Each row is a point on a tangle of strands that fork, close into loops and nearly touch. The rows are in no order.
(in the rows, 128 means zero)
Two points are linked if the straight distance between their rows is under 138. Some points are linked to none.
Z_35: [203  93  61 145  89 129  83 119 133 137 166 134 101  85 130  94 105  79
 170  74 119 157 120 158 111 143 130 118 145  47  89 142  94 117 144 113
 182 110 150 147 111 101 123 161 102  65 114 135]
Z_172: [114 161 150 152 173 169 136 193 106 161 126  78 106 224 107 142 152 146
 134 193 120 149 160 149 154 136 137 123 133 155 132 173 168 145 174 149
  85 118 134 100  89  95  70  88  95 122 114 163]
Z_593: [138  94 103 133 134 112 118 123 131 115 108  64  86  80 105  87 145  69
 137 154 149  86 165 121 158 128 135 147 156  99 115 127 122 108 159  76
 179 111 120 208 145 121 117 107 100  76 105 121]
Z_738: [171 110 103  95  93 120 162 140 128 124 151 151  58 154  83 118  79 147
 165 106 126 152 150 122 132 177  70 113  60 110 141 155 169  71 188 166
 188 115 136 119 124  76  77 115 114  88 107 161]
Z_820: [ 81 121 134 111 141  94  69  89 122 123  94 102 136 164 141 137 161 123
 111 140 122 112 129 134 145 107 154 135 148  67 127 115  97 154 139  77
 150 131 126 188 147  89 180 128  83 127 107  88]
Z_152: [104 145 139 134 113 149  86 141 142 125 125 149 177 171 141 132 108 145
 116 109 106 183  98 145  91 126 127 104 144 125 120 138 100 142 113 148
 100 152 123 118  95 110 151 123 109 177 144 126]
Z_668: [194  91  71  81  74 115 123 125 136 121 144 161  41  99  95  77 107 105
 146  55 156 135 114 142  94 177  55 129  73  60 113 149 131  84 144 173
 204 124  99 143 143  78  73 124 133  85 114 136]
Z_709: [140 123 143 161 100 153 149 171 156 111 116 157 113 116 118 113  97 153
 138 111 125 160 139 140 111 139 112 100 124 177 120 126 147  98 106 161
 104 140 118  90  94 151 116 128 162 135 160 144]
Z_412: [191  92 123  65  64  87 167 126 144 135 127 192 105 123 140 147  92 201
 154 101 128 127 132  87 128 128  85 101  64 119 172 145 145 112 163 173
 134 122 151 105 145 102 125 164 120 131 119 123]
Z_960: [130 137 154 140 168  96 151 155  87 163 128  94 119 136 140 150 192 145
 136 199 143  90 152  97 176  96 146 153 120 160 188 147 177 161 153 116
 124  78 169 117 121 142 113 137 129 106 136 110]
Z_745: [115 116 127 153 122 104 122 122 124 105 139 134 134 121  99 154 130 145
 117 123 106 131 109 122 129 131 160 128 148 170 159 120 127 116 104 138
 103 109 141 107 113 132 150 157 161 154 166 108]
Z_853: [108 110 146 134 105  98 126 131 115 122 121  86 142 162 104 148 177 156
  90 143 118  95 120 114 164 160 128 130 103 159 130 120 145 121  92 138
 121 115  67 132 153 104 144 112 144 140 156  99]
Z_356: [155 116 112 154 101 160 134 166 161 112 105 116  91 100 129  66 107  75
 150 102 130 139 150 167 120 142  92 117 142 103  66 138 133  93 128 130
 169 142 112 163 116 135  91 116 130  75 125 157]
Z_968: [100 154 129 175 194 153 104 140 111 144 119 125 140 112 131 140 134  87
 158 167 124 138 144 121 109  85 182 159 203 146 144 105 104 142 133  79
 117 109 179 113  82 165 148 135 134 136 131 133]
Z_870: [115 142 124  98 194 112 156 135  92 121 127  50 111 179 108 120 180 135
 123 199 142  93 165 131 184 120 100 158 107 112 150 178 182 149 195 110
 156 101 125 170 165  99 105  82  80  89  82 138]
Z_982: [109  95 117 110 146  89  96  96 132 105 115  87 119 117 126 121 161 108
 117 143 129 102 132 121 141 110 145 147 156  71 148 117 102 138 141  77
 165 116 139 194 137  96 161 137  92 121 101  96]
Z_572: [ 78 182 138 116 142 115 139  51 127 108 178 167 182  66 151 171  93  91
 115 111 146 120  90 119 124 128 146 115 137 103 114  93  62 174  67 119
 125 148 136 125 160 150 151 169 156 170 147 117]
Z_227: [116 136 148 133 138 170 128 164 144 110 105 113 157 150 143 110 146 129
 126 133 116 138 124 151 112 118 113 135 155 149 108 131 142 137 116 128
 118 147 122 147 108 135 115 104 114 138 120 144]
Z_888: [225  81  54 133  79 135  93 129 122 128 163 153  79  93 110  87  97  93
 170  55 121 162 119 159 103 159 112 126 114  76  98 147 124  91 158 138
 191 111 153 123  97  87  89 156 118  64 107 137]
Z_764: [187 116 104  89 111 116 138 124 144 120 161 124 109 117 157 102 128 139
 165 130 125 140 146 120 121 113  83 135 112  65 155 172 137 126 193 131
 180 115 178 156 125  92 103 165  76  81  85 136]
Z_554: [137 130 141  78 101 122 150 138 148 122 137 114 136 179 127 110 135 180
 111 124 114 136 127 132 132 149  62 112  76 109 139 168 155 131 151 156
 141 140 102 148 158  80 113  94  92 139 116 149]
Z_489: [170 105  91 138 130 148 119 144 128  86 137 124 104 116 114  92 129 129
 151 105 109 158 122 139  92 109 125 140 162 132 148 154 128 100 159 139
 164 136 178 131  82 114 102 145 107 118  99 139]
Z_338: [159 121 121 126  68 113 175 102 150 129 120 228 108  67 146 156  55 152
 138  90 149 117 120 115 129 131 141  76  94 159 123 100 113 109  95 169
  88 152 143  69 151 176 145 173 188 145 170 129]
Z_384: [ 93 178 163 142 128 145 102 153 124 179 124 109 163 204 150 167 143 146
 131 178 118 157 145 122 135 122 135 113 135 133 126 146 115 157 147 115
  98 122 133 119 116  95 139 115 107 143 139 120]
Z_39: [ 42 181 130 142 186 143  67  79  96 125 145 134 216 167 146 182 123 115
  88 136 128 142  95 114 109 123 185 152 172 152 128  90  64 162 106 109
  68 142 133  96 120 140 194 126 132 194 136 100]
Z_559: [104 127 131 113 114 146  72 131 128 109 108 127 157 206 132 118 127 154
  92 107  98 175  94 158 103 133 125 114 145 127 117 145 119 136 129 158
 102 160 106 137 109  82 138 101  82 175 117 121]
Z_777: [135 117 114 117 174 111  89 123 114 130 122  88 111 123 123 105 167 120
 142 170 119 119 164 109 125  87 149 165 161  87 168 124 119 134 188  70
 169 118 171 169 124 115 151 132  74 103  87 114]
Z_96: [100 165 143 145 208 162 105 147  98 188 108 117 151 109 151 131 158  91
 150 184 137 126 156 104 103  59 170 183 184 128 153 105 116 170 167  55
 116 120 182 128 108 175 140 109 108 127 104 118]
Z_735: [ 95 180 166 140 195 141 117 168  86 209 111 103 146 154 166 142 190 108
 143 210 146 116 153 107 141  66 152 177 147 145 157 130 151 185 164  75
 107 105 160 123 120 153 116 104 107 117 114 120]
Z_721: [105 125 130 151 102 126 105 136 147 112 132 186 131 103 102 135  64 126
 118  77 113 190  85 176  94 137 115  73 122 132  81 118 109 123  51 173
  88 161  69  73 113 171 138 127 169 183 167 137]
Z_907: [104 133 124 144 210 168 107 104 130 155 109 118 151  55 135 114 113  38
 157 157 146 105 153 119 111  82 197 172 208 101 116  66  80 163 121  47
 127 133 144 150 121 192 155 112  96 123 101 131]
Z_72: [144 112 135 137 145 106 157 140 115 127 128 100 108 105 124 123 174 136
 133 171 139  88 156 103 161 114 132 149 131 158 172 135 167 120 146 116
 144  93 170 147 122 142 116 146 139 101 129 111]
Z_715: [179  90  95 115 122 129 147 121 138  87 135 132 112  82 141  92 138 123
 133 111 120 114 127 122 100 108 122 146 152 124 160 140 128 115 142 133
 149 130 177 149 111 132 109 170 127 121 107 121]
Z_661: [103 111 142 111 122 118 136 118 118 109  98  65 150 168 130 125 193 139
  69 136 132  62 124 131 173 161 106 151 106 162 113 125 162 122 112 134
 141 129  55 172 165 118 133  81 126 123 125 113]
Z_219: [ 65 141 124 129 226 134  88  89 110 143 113 115 160 129 139 142 152 100
 105 152 126 116 131 104 113  77 203 177 185 116 168  68  78 160 140  54
 117 128 167 126 107 158 194 119 111 162 105  96]
Z_783: [126  96 141 111  83  92 135 108 141 105 131 140 144 110 114 113 142 152
  63  83 125 102  82 132 125 164 112 117  96 132 114  98 132 115  53 156
 112 150  54 126 184 143 147 130 185 160 151 109]
Z_774: [129 131 139 131 108 150 144 183 133 140 123 110 107 204  79 121 118 177
  95 132 124 158 136 133 133 182 107  96  73 182 114 151 171 100 133 182
  93 136  61  92 126  93 104  56 119 147 143 163]
Z_282: [115 150 149 159 171 119 117 156  96 182 126  96 113 145 135 156 170 129
 155 202 129 117 161 105 152  89 160 152 153 133 167 138 142 154 176  85
 124  89 182 124 108 128 121 139 123 105 130 121]
Z_245: [101 146 156 143  80 137 120 136 150 151 128 163 162 131 130 144  80 138
 122  94 114 170  95 152 107 142 116  76 102 123  82 118  95 140  54 149
  95 157  74  96 144 148 148 123 159 176 167 127]
Z_752: [157  89  99 122  85 124 127 140 151  89 127 166  78  85 102  82 110 118
 121  69 131 141 101 157  92 145  97 119 119 113 108 128 132 102  95 167
 152 150 104 132 121 126 106 146 167 131 149 130]
Z_708: [127 136 109 121 166 139 160 153  96 106 140  71  77 189  66 118 130 120
 138 170 136 126 163 146 155 157  96 140 113 130 135 173 170 104 193 142
 169 121 138 151 139  75  77  74  99  81 106 159]
Z_43: [ 96 168 150 153 180 173 124 183 100 167  99  81 115 225 132 139 175 125
 135 196 129 129 166 143 166 117 147 136 148 159 109 159 171 163 165 129
  92 120 118 123 109 114  81  70  87 112 106 162]
Z_73: [112 119 158 168 151 132 130 158  95 154 130  82 157 156 140 153 194 146
  96 174 136  92 131 111 168 138 170 166 124 215 156 118 163 143  90 149
  84  96  97  85 115 154 129 111 168 136 161 112]
Z_85: [ 97 152 171 145 176 165 142 137 119 155 112 109 200 106 171 141 161 101
 140 163 152 108 126 121 127 109 152 176 155 177 121 105 150 158  87 103
  97 126 129 120 117 186 137 113 153 138 133 125]
Z_503: [207  97  82 124  65 123 136 148 142 128 136 171  30 102  94  80  82 112
 156  58 145 147 138 144 107 175  68 107  73 108  92 132 155  54 151 158
 189 131 110 109 107 101  79 128 161  70 126 155]
Z_569: [ 64 147 129 131 166 119  65  66 117 121 112 137 155 135 144 145 123  89
 110 120 126 134 106 155 115 102 188 135 183  72 103  86  59 167 101  84
 137 150 139 156 134 123 187 135  99 157 122 104]
Z_504: [136 124 113 137 126  78 147  89 107 139 145 145 123  81 140 181 118 129
 154 148 131  98 134  95 153 110 158 123 147 125 162 115 105 129 136 105
 132  86 195 126 133 146 154 196 152 118 150  91]
Z_111: [ 72 163 149 155 146 143 122 102 118 115 134 142 209 108 136 170 106 111
 110 118 129 140  89 147 118 152 154 124 147 179  89  90 104 143  37 146
  77 148  75  80 144 185 161 126 173 178 165 129]
Z_674: [144 120  97 163 107 157  91 153 139 111  93 109  97 120 115  79 105  69
 160 102 127 144 147 168 116 132 111 118 169  95  53 136 119 109 133 115
 171 138 114 182 112 125  98 102 101  81 116 164]
Z_953: [165 132 117 103 129 107 125 119 132 137 151 127 132 119 167 123 139 142
 160 152 119 135 149 105 116  95 109 140 129  89 172 159 128 138 192 110
 163 117 202 149 121 110 132 174  88 101  94 123]
Z_431: [ 90 116 128 157 174 102 111 111 108 122 136 103 149 134 109 167 167 134
 106 152 114 106 114 108 146 115 187 149 163 174 177 111 117 138 111 108
 105  96 146 110 104 142 167 149 155 159 149  93]
Z_46: [122  97 121 142 150 126 120 121 147 134  91  59  98  67 121  94 157  52
 140 164 160  69 170 112 173 110 160 153 163  98 111 105 112 121 146  54
 155 116 104 216 152 156 134  96  99  80  97 121]
Z_301: [155 106 109 105 121 116 141 101 151 108 146 131 123  64 164 104 138 102
 138 114 131 108 118 117 110 107 125 142 158  75 146 128 103 149 127 105
 146 128 165 167 133 130 137 182 120 115 111 118]
Z_619: [124 147 139  86 132 121 166 138 125 126 136  77 140 188 127 129 162 177
 104 166 125 100 143 130 167 149  73 125  86 129 137 170 180 141 159 146
 134 123  97 153 177  97 115  86  97 121 114 146]
Z_824: [152 122 122  97 145 101 160 132 104 116 145 108 105 161  98 139 138 177
 146 168 119 135 151 107 151 135  99 131  91 129 188 174 183 114 185 155
 152  99 166 126 133  84 102 132  99 108 106 137]
Z_143: [192  93  87 133  72 124 147 120 153 134 143 179  90  70 138 114  89 104
 164  80 128 130 132 141 122 145 122  99 129  97  97 127 121  98 128 133
 154 121 156 116 122 139 115 192 158  88 140 134]
Z_928: [229  74  58 125  58 121 123 121 140 138 144 187  64  77 117 103  82 106
 173  47 134 139 119 148 116 169 107 108  96  83  90 132 135  77 147 146
 173 115 141 106 112 112  98 176 160  71 124 137]
Z_684: [ 49 149 144 139 145 114  68  70 112 141  87 122 151 167 135 160 137  96
 117 137 117 127 118 147 140 106 183 125 173  81  91  93  71 165 104  75
 123 132 120 167 142 110 191 124 105 150 122  90]
Z_680: [185  88  95 116  89 146 143 153 151  84 119 179  79  99 112  79 100 149
 131  72 129 149 111 138  83 131  96 123 116 142 136 139 140  90 127 177
 140 151 132 108  98 122  99 144 151 133 123 140]
Z_916: [133 154 160 161 101 126 137 170 132 178 139 129 111 166 127 171 109 160
 170 164 118 157 161 114 146 134 127  97 106 150 145 156 139 126 154 135
 113 102 155  96  91 106 101 138 129 115 152 138]
Z_863: [174 102  87 119 116 138  99 138 126  97 147 131  92 143 102  97 114 135
 154  98 104 178 128 145  94 132 115 136 130 102 149 166 129  95 174 155
 179 129 175 128  82  86  98 141  92 107 100 145]
Z_60: [ 74 132 132 132 216 153 107  95 125 142  98 115 160  87 139 139 134  62
 132 144 138 105 138 125 114  77 202 168 194 106 135  62  79 170 116  50
 125 133 140 148 123 172 177 107  99 140 103 114]
Z_292: [ 58 168 145 136 224 141  93 106  81 176 116 108 187 147 150 169 166 101
 107 170 139 110 133  96 124  82 192 194 166 146 168  77  90 173 130  59
  92 114 152 106 106 161 186 108 131 162 115  92]
Z_335: [103 153 145 112 107  91 149  68 129 120 165 154 182  84 157 173 117 129
 108 112 130 100  91  99 134 132 128 114 110 104 133 106  76 159  77 120
 114 132 130 130 178 139 163 174 164 163 147  90]
Z_5: [ 96 161 160 141  87 140 106 134 142 150 137 154 169 159 137 156  88 140
 125 111 108 183 105 143 109 134 119  80 117 115 101 132  82 143  97 140
  98 149 111 114 118 121 154 130 132 170 157 118]
Z_207: [157 114  97 146 108 129  74 110 144 133 146 131 119  87 144  95 106  67
 165 103 119 146 127 162 112 119 151 120 172  40  76 131  74 135 129  89
 170 130 141 169 128 119 145 148  92  90 123 135]
Z_876: [169 125  94 102 111 135 159  80 148 120 162 176 132  32 191 118 104  86
 146 101 147 101 107 108 103 114 131 127 156  74 134 122  84 158 119 121
 129 137 185 144 138 150 131 215 138 111 120 118]
Z_992: [117 140 134 142 177 111 105 142 106 165 124  92 114 149 126 130 165 119
 155 192 123 122 177 110 143  83 157 157 155 104 156 133 135 149 188  70
 146 104 174 151 120 118 136 126  88 100 107 118]
Z_424: [195  83 117  75  73 108 175 139 148 115 117 189  78 125 115 112  93 200
 131  94 140 125 131  92 121 140  93 106  59 158 170 140 172  84 166 186
 126 135 134  97 137 116 106 136 131 130 114 142]
Z_766: [101 146 125 165 162 134  94 119 123 129 145 135 141 117 129 148 116  99
 151 143 120 150 128 130 108 101 174 135 194 119 133 113  87 140 126  88
 123 118 179 123  98 144 159 152 129 134 144 126]
Z_595: [142 101 118  95  84 121 142 134 155  94 117 134  96  96 125  74 136 116
 108  85 140 109 111 146 111 143  80 128 109  93 108 127 131 114  96 151
 159 149  88 168 157 107 102 130 153 117 138 126]
Z_736: [163 112 138  71  72  98 150 121 155 127 144 168 130 120 157 126 111 187
 123  93 118 133 110  98 115 125  76 108  72  91 161 147 122 140 128 161
 131 131 130 126 152  93 128 159 120 141 128 115]
Z_707: [139 135 152 145  77 111 172 113 136 145 128 199 130  89 131 160  83 167
 121 108 145 126 123 105 142 135 140  82  84 179 122  96 121 113  71 168
  76 138 110  62 168 174 152 151 198 144 177 122]
Z_240: [111 101 146  98  97  82 147  89 150 109 133 126 134  83 129 122 151 122
  80  95 130  80  91 133 151 149 108 114 106  89 109 101 110 122  54 126
 139 134  73 165 186 136 137 154 176 141 142  86]
Z_112: [ 41 181 146 108 196 143  92  48  96 116 146 137 239 127 162 184 124  90
  92 112 145 115  86 118 113 131 181 164 154 137 106  68  61 173  79  94
  91 155 116 117 140 160 188 122 135 194 121 118]
Z_387: [207  75  89  92  82 135 163 141 148  94 112 196  58 116 106  91  79 187
 131  67 134 141 118 112  97 129  95 113  74 171 158 142 158  69 168 199
 129 151 135  85 103 119  92 129 140 135 105 148]
Z_629: [124 114 138  82 122 128 145 115 138  94 102  82 152 143 150  95 176 136
  76 116 124  76 117 133 139 141  83 154 112 130 121 130 155 131 116 129
 141 144  75 186 168 115 114  91 121 128 112 128]
Z_438: [135 121 133  89 142 130 152 134 141 104 122  78 128 126 143  90 171 122
 121 147 132  95 142 132 135 112  86 144 133 113 143 150 158 136 158 112
 158 134 122 187 155 112 104 106  97 110  96 133]
Z_726: [164 104 139 103  86 126 157 143 152 107 132 146 154 128 138 104 139 190
  80 101 122 122 107 108 108 142  94 126  88 170 148 126 161 115 106 174
  99 156  90 108 156 136 131 117 149 156 135 139]
Z_901: [ 83 145 105 148 173 126  64  89 118 107 141 151 145 116 135 131 107  94
 132 123 116 165 112 152 100 102 185 133 200  88 122 102  63 151 119  95
 135 136 173 126  98 133 175 156 109 149 133 121]
Z_144: [140 131 146  84  92 120 126 131 154 128 142 141 149 155 159 129 123 180
 123 108 110 155 114 119 111 125  84 108  92  92 153 151 121 145 135 152
 135 142 134 138 138  84 134 138 104 146 126 123]
Z_541: [ 79 137 146 147 188 127 100 125  97 160 123  89 168 155 145 168 194 118
 108 170 127  94 128 101 149  98 183 178 155 168 168  99 121 164 116  90
  97  99 132 114 109 147 165 116 139 149 131  93]
Z_581: [111 165 166 145 100 135 138 159 138 185 139 117 143 183 142 169 121 166
 147 170 123 156 155 115 145 133 118  90  90 141 129 155 130 139 138 133
 105 118 121 109 123 100 122 119 120 136 147 126]
Z_631: [ 95 172 114 189 157 141 119 110 113 113 150 188 152  97 119 191  53 126
 144 116 128 173 109 120 123 119 169 102 166 194 137 130  80 122 118 150
  65 104 159  50  91 172 142 169 175 163 180 138]
Z_161: [151 160 162 174 134 147 165 199 126 182 139 122  88 171 122 166 104 157
 172 162 125 161 177 126 155 140 130  99 105 159 142 166 165 119 187 148
 101 101 170  71  58 123  60 129 112  96 130 161]
Z_703: [162 102 111 163 100 133 141 153 161  95 106 207  80  81 104 110  65 156
 136  82 132 161 125 140 117 131 124  97 117 186 109 114 146  67 106 180
  88 141 116  53  94 177 127 147 190 132 164 146]
Z_55: [116 125 145 115  74 130 114 153 144 130  89 132 112 179  96 102 114 150
  91  92 122 143 109 161 119 163  82  92  80 126  78 132 142 107  96 168
 129 153  47 139 154 106 112  70 139 150 146 145]
Z_687: [183  97  68 143 109 135  79 143 114 110 153 131  75 140  82 105  93 105
 165  77 109 192 127 162  95 164 114 127 126  97 113 154 133  72 173 144
 188 120 151 124  75  71  90 133 101  80 110 150]
Z_601: [153 114 130 127  90 133 148 167 143 136 135 137 129 177  93 110 111 206
  79 111 123 165 124 106 112 172 108  95  50 187 141 143 173 101 141 182
  83 139  58  70 138 109 129  71 116 164 125 156]
Z_573: [140 129 139 145 120 161 143 171 151 114 117 136 129 130 129 104 123 143
 134 122 120 151 134 142 109 129 108 115 136 163 122 139 153 113 118 145
 122 143 131 121  95 132 108 121 136 128 137 148]
Z_873: [131 106 128 143 121 123 135 134 147 107 112  92 103  87 121 100 150  91
 138 143 137 102 147 137 142 131 133 136 159 114 111 120 137 111 109 101
 158 118 124 177 133 138 119 130 142  98 136 124]
Z_210: [ 94 128 157 129 185 169 134 128 124 119  95  98 191 108 162 127 169  94
 120 142 142  93 121 133 119 106 161 176 172 168 117  88 141 151  87  97
 108 140 118 141 118 180 147 107 135 145 112 123]
Z_428: [124 102 145 121  80  86 137 130 123 124 123 110 128 139  91 131 152 177
  82 119 126 104 116 109 151 167 108 114  80 158 125 113 150 106  86 154
 122 122  58 120 183 113 142 112 171 146 158 105]
Z_8: [101 133 127 103 148 130  75 112 105 107 106  91 168 232 130 126 172 164
  81 136  99 133 111 137 123 128 140 144 145 136 132 142 143 143 157 137
 111 144 115 151 123  83 155  96  71 155  99 123]
Z_400: [120 120 134 157 106 109 150 119 144 116 126 124 103  70 113 131 126  96
 138 136 134 108 140 139 154 140 149 113 139 122  97 106 125 110  78 108
 145 116 120 141 145 156 134 165 181 105 171 115]
Z_700: [114 112 141  97  70 119 122 132 157 122  91 137 108 137 123  87 125 117
 103  81 127 119 107 171 123 142  71 103  94  90  72 134 119 115  86 146
 157 149  58 180 178 116 104  99 147 128 141 134]
Z_45: [129 122 132 140 151 100 149 110 115 139 132 115 126  74 143 153 154 110
 144 163 143  84 146  89 155 100 159 141 148 132 165 114 122 139 136  85
 135  88 184 138 129 156 148 175 148 115 137  97]
Z_510: [133 158 148 179 179 156 150 202 102 167 144  88  78 203  97 151 126 133
 165 183 122 167 176 137 155 141 142 122 127 142 138 177 171 127 199 145
  98 104 167  82  59 111  50 104  99  94 104 178]
Z_842: [157 112 144 128  69 120 147 167 163 155 127 171  74 155  94 124  73 179
 142 105 123 175 138 122 122 161 102  74  54 144 125 136 148  88 138 166
 122 130  89  87 101 107 109 103 136 140 142 152]
Z_768: [ 76 162 152 146 139 115 135  70 126 109 149 147 173  78 120 172 105 103
 105 113 127 124  90 152 132 153 159  98 126 154  84  80 102 143  24 140
 100 153  83  97 162 182 152 145 180 172 171 121]
Z_100: [107 141 143 121  97 160 126 154 130 123  82 109 122 219 102 110 127 149
  94 116 117 135 123 166 137 168  91  98 100 155  77 146 158 119 121 166
 114 146  54 137 139  98 105  52 112 139 135 159]
Z_772: [127 138 169 142  81 111 174 110 133 147 136 152 157  96 144 157 118 160
 108 131 135 103 118 104 150 144 130 106  89 169 125  99 123 125  58 144
  93 129  94  92 176 165 153 147 193 144 173 104]
Z_670: [112 139 134 112 178 149  98 133 112 118 100  87 148 193 136 113 182 145
 109 162 110 127 133 134 122  94 138 163 160 134 147 136 147 151 161 110
 128 141 147 156 114 104 138  94  74 145  84 134]
Z_191: [164  92  93  68  76 102 132 130 130 120 145 163  57 136  84 101  97 139
 145  79 139 152 118 131 115 169  50 121  63  69 135 156 141  87 158 176
 204 125 108 137 140  60  80 112 115 106 109 140]
Z_370: [161 142 127 150 192 144 156 171  90 141 133  82  88 126 113  91 171 114
 153 184 135 118 166 120 142  92 138 167 151 143 157 167 183 123 198 106
 149 114 189 141 111 157  70 111  91  85  78 155]
Z_822: [100 154 151 136 151 157 107 143 129 144 114 107 159 173 146 135 156 135
 135 165 117 136 136 132 118 104 140 138 156 139 128 134 133 153 144 108
 113 131 143 139 108 120 139 116 101 143 124 130]
Z_235: [111 161 176 127 172 152 144 156 110 178 113  90 179 134 176 136 191 119
 129 185 148  94 136 110 145  92 131 180 134 160 140 132 170 177 134  91
 106 124 127 136 138 168 123  98 119 122 115 121]
Z_255: [100 147 138  96 160 128 146 127 108 127 112  67 140 210 122 131 177 150
 109 177 133  84 151 140 188 135 101 147 103 130 127 173 173 153 172 122
 136 113  89 177 177  98 116  70  87 111 102 141]
Z_216: [175 104 129 125  67 119 153 152 146 138 139 174 152 134 129 125 106 209
  85  83 125 145 111  81  97 147 116  99  55 194 161 127 156 112 130 182
  66 135  82  61 149 137 154 100 132 171 129 142]
Z_636: [165 127 112 113  83 116 183 101 143 130 128 203 122  63 167 158  74 136
 147 102 147  95 126 106 129 123 129  94 119 146 131 115 111 120 117 152
 104 138 173 100 147 169 135 195 173 130 164 118]
Z_386: [136 141 112 106 207 146 168 149  74  99 141  54  93 179  72 105 157 131
 121 188 142 104 150 137 157 124 105 162 111 139 160 185 185 124 202 136
 159 125 155 149 149 105  84  71  90  97  79 157]
Z_972: [114 129 155 156  95 120 156 120 150 126 119 131 124  95 125 130 124 124
 125 129 131 114 136 143 147 141 130 104 117 142  94 106 131 114  63 130
 120 130  99 122 154 156 134 147 189 122 176 118]
Z_205: [168 124  90 104  95 122 176  73 145 111 148 199 118  35 183 138  85  97
 145  91 146  89 112 116 117 123 138 110 143 107 125 115  98 136 115 144
 117 138 177 116 139 168 124 218 159 121 143 122]
Z_624: [136 122 108 172 123 155  73 134 141 136 112 114 119 104 130 106 101  61
 179 123 118 148 143 161 123 112 152 120 194  68  56 118  84 131 130  74
 156 128 127 175 115 141 135 120  86  83 119 153]
Z_906: [ 82 147 153 136 159 145  97 113  94 153 127  90 219 174 162 175 182 129
  91 149 119  93 105 103 138 136 169 174 146 176 133  99 121 159  98 112
  77 133  96 112 121 161 178 108 130 163 132 100]
Z_701: [116 114 149 102  96  76 168  81 147 120 150 135 145  68 151 149 138 130
 107 116 127  85 108 111 153 138 112 114 111  91 129 109  99 141  68 111
 133 127 113 153 186 135 147 183 166 136 142  84]
Z_673: [157 126 117  82 131 133 148 128 146 112 141  99 110 135 144  83 145 126
 146 139 128 123 148 136 127 117  78 144 118  80 144 177 139 130 184 126
 178 139 144 186 154  95  93 118  73  96  82 150]
Z_329: [ 88 142 156 147 133 140 115 108 117 127 139 115 214 139 145 168 142 127
  96 118 119 114  90 122 126 147 151 146 142 175 112  95 120 143  63 134
  76 145  82 100 139 167 167 118 152 175 158 114]
Z_550: [ 58 194 140 111 177 136 113  47 119 111 160 152 203  89 164 168 105  77
 114 117 156 122  99 122 111 111 162 147 149 100 108  79  55 185  81  93
 119 155 145 134 151 151 167 146 136 175 131 121]
Z_639: [163 125  99 126 126 129 168 151 106 116 154 119  46 166  55 125  83 131
 166 125 139 150 160 137 142 188  81 122  76 129 135 158 178  55 200 162
 184 112 141 114 119  73  59  93 125  66 110 173]
Z_532: [128 112 116 164 112 128 125 143 162  97 128 218 112  76 108 122  43 142
 123  70 121 186  93 152  96 132 121  73 122 162  96 117 122 102  74 180
  75 149  82  47  96 190 140 144 180 169 165 145]
Z_188: [ 95 148 127 171 147 136 122 120 129 104 142 160 155 106 113 164  94 124
 131 119 115 159 102 136 117 125 160 110 167 179 129 117 109 127  91 140
  85 123 140  76 100 164 144 153 169 165 170 129]

A piece is all that can be reached along the links. How many separate loops has the piece of each point below (a circle has one, a figure eight two, a Y none), and how many tips (points with one link)?
Z_715 => loops 0, tips 4
Z_820 => loops 1, tips 2
Z_554 => loops 0, tips 2
Z_112 => loops 0, tips 2

A tip is a point with one link. Name the tips that can be reached along the links from each point below, in the order of the rows.
Z_559 => Z_43
Z_601 => Z_708, Z_726
Z_541 => Z_907, Z_631, Z_768
Z_428 => Z_39, Z_953
Z_873 => Z_356, Z_46, Z_143, Z_639
Z_282 => Z_504, Z_210

A fork is a point with three links, a tip a point with one. Leave the first point through the second and follow the links. Name the first fork or tip that comes.
Z_572, Z_335 => Z_953
Z_5, Z_152 => Z_822
Z_595, Z_700 => Z_726
Z_301, Z_715 => Z_888
Z_629, Z_661 => Z_39
